Points, in no order, along strands that fork and pass close to each other.
In the rows, zero is written as 128.
Points whose rows are less than 142 apart are linked; no others are. Some points are linked to none.
j749: [158 165 127 130 174 138 176 106 176 132 138 153 161 201 137 142 182 122
 106  63 113 103  74 110 136 150  90 129  91 113 117 130  83 107 144]
j286: [121 142 105 116 181 103 181 108 176 105 190 148 151 142 126  84 179 113
 136  53 173 117 139 132 127 116  93 117 123  97 128 120 118  96 139]
j881: [115  75 117 124  72 162  95 124  89 136 136  91 152 161 128 134  81 129
 121 118 164 157 191 144 130  74 134 187  97 101 147 139 143 141 119]
j419: [112 126 100 119 146  99 140 118 169  79 139 135 143  91 142 103 167 116
 168  61 162 154 196 161 121 105 156 168 137 101 104 132 112 101 104]
j425: [131 101 144 126 134 150  84  99 117 112 107  82 132 146  95 148  96 185
 133 110 108  81 139 134  99 121 124 172 112 126 185 123 184 145 115]
j228: [143 169 108 125 165 143 159  82 140  91 191 147 126  85 146 144 131 119
 158 120 116 132  77  91 131 146 104 107 156 144 135 139 144 149 114]
j928: [145 176 103 137 118 113 210  91 163 181 145 144 149 202 143 113 170  87
  82  88 144 140  98 169 133  94  92  89 142 126 105 132 122 135 148]
j26: [173 134  94 141 123 120 105 166 152 125 167 171 163  93 165 108 124 129
 110 140 140 181 162 141 130  96 122 171 133 168 137 164 114 123 188]
j695: [135 111 114  99 165  84  80 144 124 126 172 201 137  48 123  73 143 157
 123 165 136  92 149 144 163  83  99 116 169  92 218 128 138 128 104]
j491: [152 115 120 142 107 161  83 129 117 140  80 106 145 163  84 140  86 175
 148 182  52 109  95 131 141 146 130 136 153 136 108  98 123 131  74]
j47: [132 107 122 124 183  78 133 162 156 131 182 164 130 110 101  91 145 132
 140 201 153 101 103  98 134 118  97  86 139 126 133 107 106  82 124]
j79: [125 119 134 116 118 125 144 150  82 141 143  76 135 130 140  90  81 104
 131  97 197 175 203 137 140  92 110 116  99 134 169 119 156 132 138]
j249: [ 88 126 174 111 164 106 146 125 144 148 157 185  87 203  72  87 232 128
 113 135 171  35 120 147 120 113 111  84 119  89 167  66 111 105 175]
j953: [120 108 144 132 173 122 131 182 148 147  68 126 126 115 111 155 129 158
 105 151 109 100  98  64 139 194 109 127  87 164 102 139 117 117 144]
j851: [151 131 164 131 156 109 105 158 126 109 153 107 157  97 139 112 171 141
 159 117 162 137 141 176 137  76 146 160 142 131 170  87 133 129 157]
j865: [124 119  98 124 161 140 131 114 201  94 163 138 122 104 109 134 113 135
 145 100 139 116 152 104 132 128 103 109  94 119 186 157 157 108 181]
j69: [127 147  92 142 108 136 163  78 126 158 127 145  91  99 124 139 112 126
 105 176 107 133 106  87 153 183 110  82 113 154 160 165 149 158 127]
j895: [146 103 151 110 117  76  99 191 122 143  98 117 124 100 163 106 121 134
 150 140 132 119 181 137 125 127 137 139 124 146 175 148 140 115 104]
j440: [176 135 127 127 119 120 105 177 137 126 120 129 130 132 201 135 109 145
 129 142 106 167 154  58 134 163 138 170 101 139 111 170 113 127 116]
j570: [102  84 105 126 127 114 172 118 129 168 143 110 133 133  89 106 142 120
  94 148 196 107 156 153 145  91  92 110  92 115 173 126 119 111 147]
j947: [144 151 103 151  92 150 103 106 113 106 149 144 118 113 130 129  36 136
 158 151 103 177 125  98 112 135 132 122 143 129 155 136 168 102 136]
j668: [127 149 119 124 144 130 168  87 178 112 165 126 137 119 136 126 150 100
 142  48 167 139 156 114 114 114 106 120  93  98 179 163 141 109 168]
j336: [113 145 108 146 102 120 183  53 165 142 167 159  91 117 110 121 159 112
 120 151 122 106 107 109 136 151 132  78 121 119 177 168 149 135 149]
j603: [157 172 130 143 186 104 118 145 150  92 153 156 157 133 103  82 172 160
 166 107 104 107  89 119 154 174 143 130 166 132  87  62  83 131  73]
j827: [ 90 117 107  99 114  61 157 136 121 112 180 132 148  99 114  68 141 130
 162  95 149 144 173 162 119 119 127 120 185  88 200 131 173 118 144]
j281: [106 145 106 100 156 115 159  85 141  99 169 166 120  90 127 123 159 107
 161 129 114 103  87 153 116 138 114 115 200 169 110 132 137 152  96]
j613: [ 97 141 131 111  74  94 169  55 119 103 159 151 112 102 143 122 168 113
 160 111 147 131 142 158  97 118 155 143 199 103 175 172 135 122 140]
j65: [ 53  51 131 116 120  84 160 159 105 138  91  91 156 164  71  97 162 116
 102 131 138 123 141 202 111 121 118  97 141 103 109  83 129 108 145]
j769: [152 134 150 140 176 114 123 150 127 115 112 123 128 135 100 127 115 136
 140 171  89 117  69 112 135 162 107  92 140 151 129  69 130 129 129]
j341: [119 180 147 119 121  92 199  91 115 156 135 148 115 149 178 133 186  97
 128 125 132 118  72 141 116 116 128 102 169 122  95 134 118 112 100]
j131: [148 140 139 120 106  78 130 170 136 143 111 135 120 114 191 112 138 134
 157 153 124 150 165  86 130 157 153 161 137 133 161 170 122 107 124]
j628: [137 154 144 150 133 105 149 112 124 119 170 126 139 133 108 103 158 121
 144 120 154 132 108 167 141  91 110 136 157 120 184  97 144 132 181]
j251: [ 95 109 148 125 112 101 153 103 148 133 152 156 106 131 122 145 198 133
 133 172 135  75  86 157 114 118 126 122 167 139 137 140 122 106 155]
j973: [146 197 120 161 164 103 134 141 138  86 154 161 148  76 120 102 165 136
 157 124 116 150  95 123 166 160 158 146 174 126  67  99 102 133 106]
j962: [113 118 135 132 112 165  97 139 124 164  48 118 128 159  62 161 112 157
 121 180  72 105  61 144 143 142 128 115 153 139  93 102 104 157 128]
j200: [124 104 122 129 130  59 132 154 109 132 131 161 128  81  94  80 167 118
 136 189 138  98 129 187 128 110 149 103 194 137 101  96 106 113  86]
j156: [121 149 123 147 127 108 122 120 120 109 197 200 126  61 103 101 127 122
 150 189 152 139  96 151 138  95 123 113 184 109 130 105 115 100 167]
j53: [196 148 103 130 150 127 127 163 146 100 152 150 154  89 170 102 136 153
 106 127 121 164 140 113 137 147 108 153 133 194 142 166 114 163 157]
j358: [ 94 112 134 145  64 190 105 115  95 138 104 134  84 102 135 174  71 121
 121 151 137 138 149 131 103 109 153 138 120 127 118 173 124 118 146]
j494: [ 83 129 129 113 111  95 164 115 164 147 180 164 120 126 103  92 161 134
 143 133 175 126 150 155 136  82 124  73 147  57 189 133 142  55 189]
j258: [163 145 153 174 137 150  69 145 111  86 124 117 126  91 154 168 113 147
 146 157  99 163 115 101 143 130 172 156 103 124  72  88 141 116 114]
j489: [150 127 143 114 122 174  61 158 107 131  86 108 110 146 174 167  53 184
  88 139  81 132 141  42 125 162 163 175  88 127  63 165 151 177  91]
j743: [167 127 176 134 179 124 121 172 147 100 131  88 165 131 142 143 175 120
 123  80 166 117 119 166 119  99 123 147  99 155 129  98 111 127 177]
j866: [155  87 134 131 124 147  50 181 148 102 117 102 148 128 114 155  39 137
 125 134 106 139 142 129  83  88 133 166 109 147  96 127 171 116 142]
j731: [126 115 143 128 100 101 162 104 118 152 135 140 116 129 169 141 189 114
 125 182 145 110  93 147 120 116 142 137 163 150 119 168 111 116 105]
j752: [175 133 125 133 136 118 109 151 148 111 127 125 154 141 177 151 149 168
 129 143  80 155  96  52 138 189 125 171 126 140 110 136 118 133 131]
j558: [107 117 111 138  98 144 143  66 188 154 172 152 103  94 125 181 165 110
 110 167 134 118 119  83 132 135 132 113  87 117 159 202 137 128 180]
j847: [131 109 111 123 172 104 150 140 147 125 136 109 170 176  91  84 147 124
 152  99 133 108 110 156 139 137  87 118 150 144 127  87 121 112  94]
j74: [129 154 142 124 111 160 141  85 133 109 123  95 155 196 160 157 109  67
 155  34 139 177 129 149  90 102 129 154 123  96 101 121 123 126 146]
j890: [157 141 136 130 161 129 144 153 138 107 119  93 183 170 143 111 168 108
 128  45 147 145 141 163 131 115 129 157 110 143  87 102  90 125 137]
j690: [100 114 174 112  94 135 131 158 102 171  85  79 118 184 157 134 113  77
 126  76 167 127 174 151 119 111 154 141  98 107  90 144 107 128 106]
j809: [131 140 133 130 101 120 126 133 142 151  95 125 138 169 139 152 139 153
 136 153  63 118  87  86 134 180 138 165 143 126 144 146 133 133 140]
j638: [131 162 158 112 175 130 146 138 174 124 143 145 117  63 160 140 164 145
 149 121 172 149 143 107 167  89 132 107  94  89 187 137 127  88 171]
j180: [129 141 103 119 123 102 180 110 100 139 164 134 128  97 121  81 127  96
 125 135 173 124 135 144 138 116 106  99 159 133 154 142 145 134  93]
j348: [117  94  99 117 127 100 124 100  90 119 157 145 141 121  99  84 149 145
 135 146 105  83 114 170 131 131  99 132 189 147 198 105 150 165 100]
j529: [109 141 156 113 148 133 159 148 150 148  72 105 104 138 131 168 139 101
 114  62 131  96 116 100 105 144 123 132  81 136 106 162 108 116 136]
j967: [125 150 142 116 127  93 120 110 111  96 175 168 102  42 157 119 141 131
 171 152 128 122 123  99 123 127 140 136 170 108 169 145 147 111 110]
j951: [153 158 109 120 171 124 149 122 157 112 125 125 175 175 121  97 166 152
 151  81 101 113  98 137 145 172 112 137 161 155 115  95  97 136  91]
j745: [190 137 129 126 148 180 119 172 145 114 125 104 140 145 149 146 102 166
  80 101 115 162 110  57 129 167 104 126  76 175 109 184 104 173 167]
j169: [ 89  49 145 123 138 118  82 156 128 104 102  62 159 161  64 140 101 117
 144 102 117 100 123 170  93 106 131 112 114 115 103  72 163  97 112]
j301: [ 86  95  88 123  90 113 164 138 118 153 129  94 171 180 108  95 128  84
 115 109 153 196 159 189 125 106 121 143 151 126  90 112 128 120 151]
j467: [114  73 123  97  94 165  61 150 104 116 127  75 150 182 147 133  57 151
 107  97 139 136 220 130 100  89 157 191  88 102  95 152 160 163  88]
j354: [ 85 110  99 102 149 172 159 101 156 166 100  90 152 201  74 148 116 109
 120  55 117  80  91 134 124 135  75  96 106 126 137 117 139 148 133]
j647: [146 202 135 136 202  75 169 164 147  94 177 183 134  71 140  92 212 149
 128 117 147 135  93 105 166 146 131 116 137 114  76 116  95 111 132]
j321: [140 118 147 145  97 129  89 135 130 108  96 102 127 147 144 133 135 132
 165 113 127 130 166 135 130 121 189 172 109 102  97 117 104 108  56]
j760: [148 105 107 124 124 123  57 128 115  88 130 148  99  52 170 113  85 143
 156 143 120 145 191 123 118  96 149 135 114 106 127 137 154  89  60]
j11: [136 135 108 158 139 109 152 103 163 163 163 163 117 140  87 121 169 155
  98 189 101  89  98  66 186 191 103  98  81 123 178 121 130 143 149]
j105: [151 110 129 137 110 169  51 142  87 139 128 150 105 110 201 169  69 157
  73 183  88 149 137  48 135 143 132 172  76 107  79 151 145 161 100]
j25: [128 134 151 166 123  98 140 162 132 155  74 118 140 172  82 106 153 121
 120 136 134 113 116 181 148 119 145 133 142 108 118  78  99  91 141]
j403: [ 93  99 147 136  78 111 139 112 144 139 120 140 107 131 109 133 154 135
 137 152 119  84 125 163 107 125 142 122 156 114 190 162 141 104 199]
j52: [160 175 122 129 125 153 174 143 150 146 135 124 150 174 179 127 127  91
  95 102 146 173 130 114 135 125 125 138 115 165  82 169  86 148 154]
j519: [118  86 125 137 103 148  84 161 144 124 140 103 150 136  89 152  53 122
 140 121 129 136 135 132  98  87 111 145 116 119 150 140 163  98 191]
j411: [142 170 135 138  92 112 153 123 128 164 140 131 117 145 195 164 132 112
 122 143 121 193 115  41 145 187 149 142 115  97 117 167 135 125 188]
j233: [138 160 161 107 126 172  98 171 131 148  68  69 122 181 159 156  71 122
 148  82 102 141 135 108 122 155 162 107 116 146  56 122 120 152  94]
j625: [172 149 115 146 172 172 131 101 127 107 148 133 129  84 167 174 161 154
  80 147 120 142 104  87 165 158 113 146  75 179 116 139 118 181 152]
j735: [119 146 129 109  73 135 149  83 140 168  95 113 119 190 143 168 141 114
 134 127  83 106  74 113 119 160 129 133 159 132 155 173 126 156 137]
j331: [166 156 155 133 109 168  94 149  98 146 120 113 137 152 189 156 105 113
 127 174 102 172 100 120 144 132 150 144 140 168  70 120 108 167 122]
j191: [108 138 176 145 153  87 164 138 146 168 118 171 106 212  92 123 205 113
 101 150 135  56  70 147 123 125 123  96 112  70 120  80  89  89 155]
j464: [103  99 110 138  98 151 110 135 168 148 136 118 119 111  74 164  78 121
 119 115 147 114 142 110 114 111 114 115  90 127 182 170 165 119 198]
j834: [100  79 109 123 108  85 129 165 138 152 129 113 163 133 119  97 142 115
 122 134 168 169 181 184 126  86 125 157 140 126 127 121 135  95 170]
j282: [134 122  91 153 172 121 125 132 174 122 161 192 108 104 108 112 161 174
 101 175  96 104 114  68 178 195 101 125 113 148 156 115 133 138 164]
j526: [ 83 100 124 113 134  85 126 146 123 111 181 169 153 103  78  68 184 144
 156 137 174 121 161 188 160  70 143 139 174  49 165  81 122 103 155]
j381: [117 160 162  98 127 166 153 128 140 155  82 111 100 179 171 176 107  79
 116  43 142 128 133  95  98 141 127 128  83 126  92 180 100 156 131]
j741: [ 89 137 150 147  82 172 131 108 121 168  76 111  86 113  81 180  96 138
  98  87 113  86 105  75 135 143 156 127  87 121 150 187 143 169 153]
j437: [183 147  92 130 132 145  79 112  95 101 158 169 147  81 193 137  96 139
 128 165  79 159 105  89 136 137 120 165 153 156 104 138 124 171  75]
j110: [121  97 114 108 123 150 116 109 132  77 155  87 155 146 172 125 115  96
 152  74 176 170 203 134 106 104 147 167 111 119  71 129 103 142  62]
j515: [127 137 113 162 154 181 137  88 150 127 138 133 120 104 107 189 159 145
  87 150 111 109  88  86 158 161 118 133  72 152 131 141 133 176 181]
j474: [139 165  96 120 152 162 169  73 143 125 147 142 113 108 148 159 139 128
 130 144  79 150  70  82 145 192 100  87 135 161 114 131 153 165 137]
j111: [135  88 124  93 126 155  76 121 132  79 124  84 148 159 169 144  96 138
 127  80 144 141 227 126  88 111 154 190  92 133  82 143 132 157  63]
j40: [182 163  97 137 129 178 142 149 150 127 144 144 138 132 162 122 100 125
  86 128 123 191 145  99 151 158 112 125 107 200 109 170 110 178 170]
j41: [174 150 142 123 150 115 102 170 125 117 109  94 145 125 135 123 101 125
 169 143  91 145 106 115 133 162 141  92 155 165  93  84 142 130  66]
j20: [127 165 152 112 102 152 153 126 108 166 102 121  82 137 198 170 119 112
 102 126 125 142 141  94 129 174 147 141 117 172 135 184 125 196 145]
j994: [172 167 150 117 162 150 129 177 125 115  84  88 121 135 173 128 103 120
 140 101 105 170 131  93 138 180 150 103 108 166  69 109 108 154  80]
j360: [143 123 149 130 140 108  79 138 115 112 137 155 109  44 168 138 128 163
 163 178 117 129 148  93 142 118 147 138 119  90 157 132 141  90  89]
j782: [150 140 162 159 160 118  70 160 107  91 132 147 114  33 150 147 137 145
 157 187 121 166 120 109 164 105 158 130 115  95 122  77 134  92 146]
j565: [101 132 151 138 123 153 148 116 131 174  94 113 104 132  62 169 122 126
  90 126 117  71  69 100 137 149 112  83  97 140 169 133 142 163 162]
j901: [106 127 128 155  94 149 160  79 167 190 163 132 106 106  91 186 142  89
  79 181 133 127  74  83 146 144 130  81  70 122 125 192 140 149 187]
j651: [137 114 110 120  95 178  58 130  98 148  71 107 122 167 101 133  18 174
 109 151  63 112 133 119 120 120 130 125 127 130  92 129 159 142  58]
j510: [112 136 147 148 189 120 149 166 170 161  83 134 115 138  71 155 161 164
  72 130 108  80  81  71 152 196 113 123  78 135 118 115 102 145 186]
j920: [127 159 154 158 140  81 167 145 166 163 158 172 119 166 112 105 190 131
 109 172 164 106  91 115 152 101 126 112 114  63 141 106  92  79 183]
j359: [123  44 133 116 110 137  52 158 106 118 124  74 158 131 100 150  70 129
 127 139 129 115 156 157  86  78 135 136  96 118 107 104 173 114  92]
j410: [127 114 124 165 130  96  85 162 126 104 105 165 108  54 111 107 148 127
 145 178 113 128 151 188 138 120 168 131 160 140 108  93 127 105 115]
j465: [174 175 107 106 130 130 160  77 143  91 135 131 125 155 190 134 130 133
 150  96 112 165 121  32 117 188 131 146 135 125 148 170 120 155 103]
j473: [ 59  64  99 112  79 114 155 140  99 131  97  72 173 186  95 101 132 101
 136 104 123 167 148 189 126 120 147 118 136  98  93  91 127 118 110]
j459: [162 105  96 114 148 159  77 100 123 106 128 149 138 103 198 151 110 148
 112 156  85 128 133  93 116 147 108 167 118 169  98 158 105 150  41]
j362: [ 66  82 140 118 127 126 167 127 116 157 100  95 133 175  72 134 155 108
 102  83 133  78 110 177 115 129  95  95 123 119 149 117 141 121 162]
j786: [152 159 143 113 173 116 188 153 157 151  92 118 138 160 165 138 175 118
  94  66 122 110  96 100 119 174 101 110  80 155  96 154  90 116 132]
j212: [ 78  76 114 109 159  95 111 141 115  89 196 171 136 127  60  48 179 154
 156 129 156  79 160 168 144 108 115 125 171  89 173  56 144 133 125]
j815: [ 88 135 143 116  93  79 180  75  78 123 157 133 136 109 129  93 201 112
 146  99 154 119 124 206 111  93 151 139 200  97 148 135 136 134 123]
j123: [128 109  94 160 124 113  89 149 138 111 112 196 105  59 134 124 107 128
 122 194  87 158 138 137 137 137 138 137 142 143 101 127 134 100 136]
j196: [171 101 123 141 126 117  86 155 109 171 118 131 145 139 122 131  99 151
  86 180 125 100 121 100 151 124  97 142  98 149 198 141 129 143 125]
j635: [ 87 106 113 120  52 120 161  72 120 128 122 118 123 156 117 110 138 110
 137 111 127 123 147 163 101 133 135 131 170 108 176 161 140 115 164]
j939: [ 99 102 155 129 138 116 135 126 137 131 137 178  84 171  41  83 188 146
 108 197 162  52 136 147 132 119 120  97 135  87 177  73  86 111 181]
j182: [119 127  91 115  73 126 160  91 104 137 125 119 124 152 140 106 108 104
 129 122 145 156 161 144 127 127 124 142 169 143 156 162 134 152 102]
j223: [109 126 169 109 151 172 108 131 142 111  89  78 118 120 116 193 112 147
 115  41 138  82 125  98  99 121 137 169  69 134 111 154 138 137 111]
j352: [163  99  86 125 140 102  84 161 127 111 126 111 181 125 120  85 139 127
 147 126 102 134 151 175 148 125 131 132 185 171  95  81 120 154  43]
j845: [135 170 106 125  97 113 167 101 102 149 124 155  85  99 176 117 110 110
 120 176 106 170 124 101 130 171 131 102 173 164 146 175 157 146 134]
j655: [ 88 133 133 108 126  93 119 140 135 107 216 183 141  55  86  95 157 129
 176 150 178 146 138 189 127  68 136 110 195  75 133 105 138  86 173]
j138: [126 189 114 109  83 144 162  94 125 151 143 149  86 139 204 153  88  91
 121 135 142 193 158  99 104 158 141 123 147 169 124 183 125 161 158]
j637: [105 125 179 144 108 188  80 136 105 126  93  74 110 133  85 184  64 149
 125  92 123 102 118 110 103  78 157 167  92 113  99 137 150 141 130]
j774: [200 134 108 107 160 130  65 163 124 108 117 107 168 108 159 110 113 150
 145 118  92 137 139 145 136 160 153 113 161 200  78  98 114 167  29]
j480: [141 179 119 152 106 116 195 118 156 187 142 150 136 177 143 142 147  82
  82 126 153 165  88 128 132 114 118  98 110 132  89 148 109 108 183]
j176: [102 145 148 127 147 104 145 114 109  93 136 141  89  64 139 130 167 110
 176 134 112 111 101 142 109 146 151 113 180 138 119 120 136 112  94]
j386: [121 118 112 105 111 172 106  91 126 149  88 132 126 142 168 183 133 150
 121 157  90 109 111 100 123 156 123 163 131 170 101 167  97 172  67]
j733: [112 129 125 156 135 168 135 115 117 117 109 116 107 109 130 151 110 113
 127 144 160 136 135 131 135 112 131 132  95 137  99 130 108 124 123]
j536: [137 109  92 133 145 121 104 122 133  88 126 132 123  88 123 103  88 138
 148 129 119 129 174 126 124 122 127 126 128 132 113 110 146 103  56]
j272: [132 168  91 127 177 112 165 138 155  81 167 143 155  85 123  74 156 114
 151  58 171 152 157 144 140 120 118 131 146 117 113 129 119 108 132]
j728: [145 173 165 126 188 127 163 143 151 179  70 121 135 168 116 159 167 140
  86  61 102  94  67  91 141 199 107  98  87 151 124 113 110 144 150]
j199: [112 140 134 134  62 173 146  92 121 171  98  99 108 178 110 159 101 105
 116  97 132 107 119 115 128 130 138 143 120 122 161 180 135 163 152]
j547: [ 75  47 116 107 103 178 117 100  97 133 105  74 141 144  68 164 103 126
 112 114 135  94 117 162 108  94 110 139 127 130 119 135 140 149 107]
j244: [139 101 131 146  68 149  86  95  84 126 147 110 135 142 124 119  86 145
 144 146 142 133 157 138 133  83 129 169 123  91 193 131 140 123 122]
j150: [178 133 132 118 137 196  80 171 133 106 112 114 130 160 187 154  77 178
  75 116 104 157 150  71 125 155 125 154  89 183  68 175 105 197 122]
j263: [ 95  40 104 121 120 115 131 151  77 148 112 107 131 106  76 113 120 118
  87 181 172 114 165 190 119  81  95 105 117 129 158 114 128 131 150]
j378: [140 109 111 142  73 181  89  88  81 135 123 113 120 161 124 137  42 152
 125 170 102 114 129 111 120 104 118 142 115 105 141 148 133 130  69]
j154: [134 116  94 119 122  76 120 171 164 151 155 167 152  87 139  96 135 134
 119 161 159 162 168 173 137  84 117 144 156 139 149 146 128  86 180]
j610: [131 136 158 153 164 112 123 206 164 116  76 121 107  98 116 148 128 135
 125 130 112 142 121 100 137 161 147 124  97 121  95 110 139  85 176]
j965: [100 119 159 115 113  91 157 100  73 136 125 102 149 138 127  93 199 118
 151  93 143 103 117 200 135 115 150 134 177 119 138  90 124 135  83]
j653: [168 177 148 127 181 116 175 126 118 119 110 115 153 149 158 116 182  86
 129  24 126 132 114 180 122 122 118 116 127 133  99  94 112 128 129]
j909: [117 151 189 157 153  86 146 183 132 139  82 136  87 115 123 147 176 112
 123 137 121 117 100 133 129 144 158  97  97  89 112  92 115  73 180]
j267: [165 152 116 132 101 129 109 140  89 130 151 158 132 111 182 122  99 108
 150 180 112 180 118 123 142 130 145 148 168 161  90 132 111 159  95]
j421: [137 119 108 149 172 106  96 159 161 115 151 215 106  64 121 113 151 172
 115 207 106 128 128  92 175 144 114 123 118 101 165 101 132 107 172]
j819: [125  83 129 124 113 116 111 160  95 157  95 128 107  80 129 112 121 118
  99 171 154 130 177 174 121  98 124 127 115 159 175 140 140 132 144]
j713: [121 126 110 151 112 149  95  75 105 105 102 159  79  81 142 152 109 182
 115 178  63 112 126  86 120 166 138 145 110 115 158 151 166 130 106]
j184: [145 171 159 129 200  97 154 153 142 110 144 152 111  59 137 109 182 137
 150 126 173 128 123 111 160 108 136 103 101 100 126 107 104  89 132]
j896: [ 87  99 160  96 113 149 131 151 103 173  61  73 118 163 124 153 120  95
 122 104 142  97 135 158 116 127 141 109 122 151  74 129  94 140  72]
j21: [154 106 142 124 194 123  99 135 142 115 144 143 138  75 141 136 155 182
 122 150 129  79 125 100 126 154 102 141  93 167 155 116 112 122  83]
j46: [126 141 154 122 118 120 151 143  87 134 104  74 123 170 158 104  93  90
 152  70 172 155 170 140 126 124 138 116  99 110 124 108 127 113 101]
j161: [ 96 105 137 111  62 129  91 110  95 105 129 107 109 117 149 137  53 100
 161 111 149 192 193 166  72 112 161 128 145 130 127 130 148  98 143]
j428: [109  80 100 105 125  67 128 147 100 127 148 121 176 107  98  73 164 108
 132 150 129 125 142 199 133 108 138 115 195 143 101  84 123 143  60]
j654: [142 113  83 150 164 103  62 152 152  91 145 221 123  48 138  96 124 156
 116 187  89 138 132 136 150 104 110 140 134 121 139 112 143 103 139]
j140: [119 143 143 109 108 139  98 130 124 101 162 122  91 114 194 143  47  92
 158 110 165 194 200 121  82 116 151 127 129 149  98 145 125 132 127]
j673: [117 145 105 122 120 102 213  88 151 186 121 149 129 223  96 102 167  92
  89  88 121  86  95 172 127 123  91  77 126  88 122 104 124 109 137]
j817: [ 79  57 128  88 111 169 110 140  85 153  70  51 143 161 102 148  86 119
 117  97 131 114 158 162 116 117 125 124 114 135  83 116 133 163  72]
j209: [112 126 147 129  85 143 148 127 105 164 103 100 122 161 119 143 120  92
 122 146 129 139 101 193 115 100 130 116 167 154 113 132 129 137 164]
j984: [144 160 149 155 122 195  93 131 104 108 111 106 111 134 153 173  78 123
 133 139 112 168 129 108 133 116 160 159  95 147  73 112 125 151 126]
j910: [113 142 121 150  65 141 104 111  91 104 126 122 104 107 121 116  50 120
 170 143 113 181 148 150 100 121 154 103 159 122 124 110 142  83 129]
j99: [133 115 145 144 152 156 119 131 115 131 112  91 125 146  61 159  85 135
 116 147 117  93  74 119 120 127  98 103 115 136 157  98 144 147 145]
j50: [123 162 116 156 148 171 157  86 170 127 126 134 130 163 122 174 171 121
 112  95 104 114  76 111 138 149 123 138  97 136 112 138 108 141 158]
j706: [187 143 102 115 167 133 132 130 149  96 127 116 172 138 140  98 146 173
 120  83 115 129 147 135 134 156 113 163 141 190 140 136 103 161  94]
j531: [107 108 184 146  62 180  78 140  69 126  85  95  94 112 112 158  56 133
 132 140 135 128 159 155 100  94 180 135 116 106 115 134 144 125 135]
j398: [106 136 144 145 119 185 109 104 102 129  85 115  86 112 107 186  88 175
 112 140  85  89 103  68 126 166 142 146  81 116 131 155 156 141 120]
j29: [106  75 126 113 154  89 117 171 156  94 126  86 155 177  77 107 114 123
 163 103 113 104 127 152 101 139 104 105 138 123 131  67 163  96 126]
j49: [104 104 158 132 135 115 128 123 124  97 119 110 106 101  94 107 136 132
 165 124 149 101 146 152 125 115 130  96 124  93 172  93 138  80 128]
j986: [176 154  99 125 139 146  91  98 118  73 122 113 131 132 134 114  65 170
 151 104  98 146 173 106 111 131 151 153 131 129 108 120 164 135  48]
j993: [133 137  90 136 129 135 126  90 154  87 177 162 117  71 127 130  68 124
 160 135 127 149 139  87 110 118 101 112 119 114 179 152 174 101 152]
j617: [123 112 110 128 145 112 137 126 126 102 141  93 187 141 152 104 185 106
 140  61 169 156 175 171 140  94 138 175 121 116  91 110  97 124  88]
j141: [138 156 152 157 113  85 177 151 152 197 130 133 118 167  91 138 154  98
  70 172 167 121  68 120 128 109 119  84 104 104 128 134 116  97 210]
j650: [ 98  99 144 111 116 108 148  86  82 121 137 111 147 164  88  98 174 151
 143 118 119  74 110 187 127 143 116 125 177 119 188  84 139 137 114]
j453: [138 206 148 120 159  91 216  94 111 144 128 161 111 121 160 117 188  80
 130  48 129 116  95 165 113 115 126  96 139 106  96 106 127 120 102]
j313: [136 132 137 102 121 115 125 160  93 127 181 102 131 110 171  93  56  85
 165 101 189 199 196 140 109 105 128 107 141 151 128 117 151 131 115]
j837: [ 90 109 155 146  98 138 144 112 144 147 154 188  86 150  63 117 183 144
 105 199 150  63 104 125 134 115 138  69 124  70 173 124 103  99 218]
j878: [138 127 110 154 107 133 107 110  57 117 165 169 124  63 102  95  90 112
 133 191 145 150 108 167 134  84 129 108 171 121 147 109 124 116 114]
j304: [177 160 112 114 135 166 115  87 142  87 108 100 135 176 167 139  87 169
 157  98  93 156 139  65 113 153 141 160 130 134 115 145 124 148  60]
j525: [127 133 113 125 141  97 196 128 130 164 155 119 116 120 119  90 125  97
 108 154 197 131 120 125 132 105  87  70 115 134 139 134 132  98 133]
j342: [109 149 128  99 106 191 148 116 147 143  98  94 137 207 149 173  85  70
 135  51 135 160 136 125  98 116 124 133 118 127  83 156 112 151 147]
j604: [109 150 140 118 119 162 141 122 114 194  41  96 134 193  83 149 123 136
 126 133 100  97  55 143 151 141 117  98 141 124 105 112  89 145 115]
j907: [116 102  95 125 170 113 106 119 118 106 178 182 123  96  69  62 133 149
 126 152 140  85 138 155 143 122  96 124 164 127 190  91 139 150 116]
j849: [144 130 119 139  84 138  83  76 106  91 105 154 104 119 159 152 101 160
 141 168  54 134 120  97 108 152 155 180 161 109 141 144 137 135  94]

Follow the links from the first point to the second, and from the first to the third. Name the last point that the two ways share.
j212; j272; j440 -> j635
j398; j650; j890 -> j635
j419; j817; j359 -> j865
j728; j474; j437 -> j984
j233; j11; j752 -> j41
j713; j282; j570 -> j741
j410; j440; j849 -> j741
j604; j907; j865 -> j617
j786; j558; j20 -> j69

A fork is a point with three links, a tip a point with one. Leave the first point through the second and follow the links. Name the first fork or tip that comes.
j774; j352 -> j11
j547; j817 -> j865
j11; j282 -> j41
j910; j161 -> j547
j440; j131 -> j635
j263; j819 -> j741

Name the points in between on the shortest way along the links from the first point to the second, in order.
j526; j199 -> j212 j907 j348 j650 j965 j815 j613 j635 j182 j180 j525 j570 j263 j819 j895 j131 j440 j752 j809 j735
j815; j706 -> j613 j635 j403 j251 j731 j341 j453 j653 j890 j617 j419 j272 j286 j668 j865 j464 j519 j866 j359 j169 j29 j847 j951
j140; j638 -> j161 j910 j947 j993 j865 j464 j519 j866 j359 j169 j29 j847 j951 j603 j973 j647 j184
j20; j536 -> j138 j845 j69 j474 j228 j281 j176 j967 j360 j760
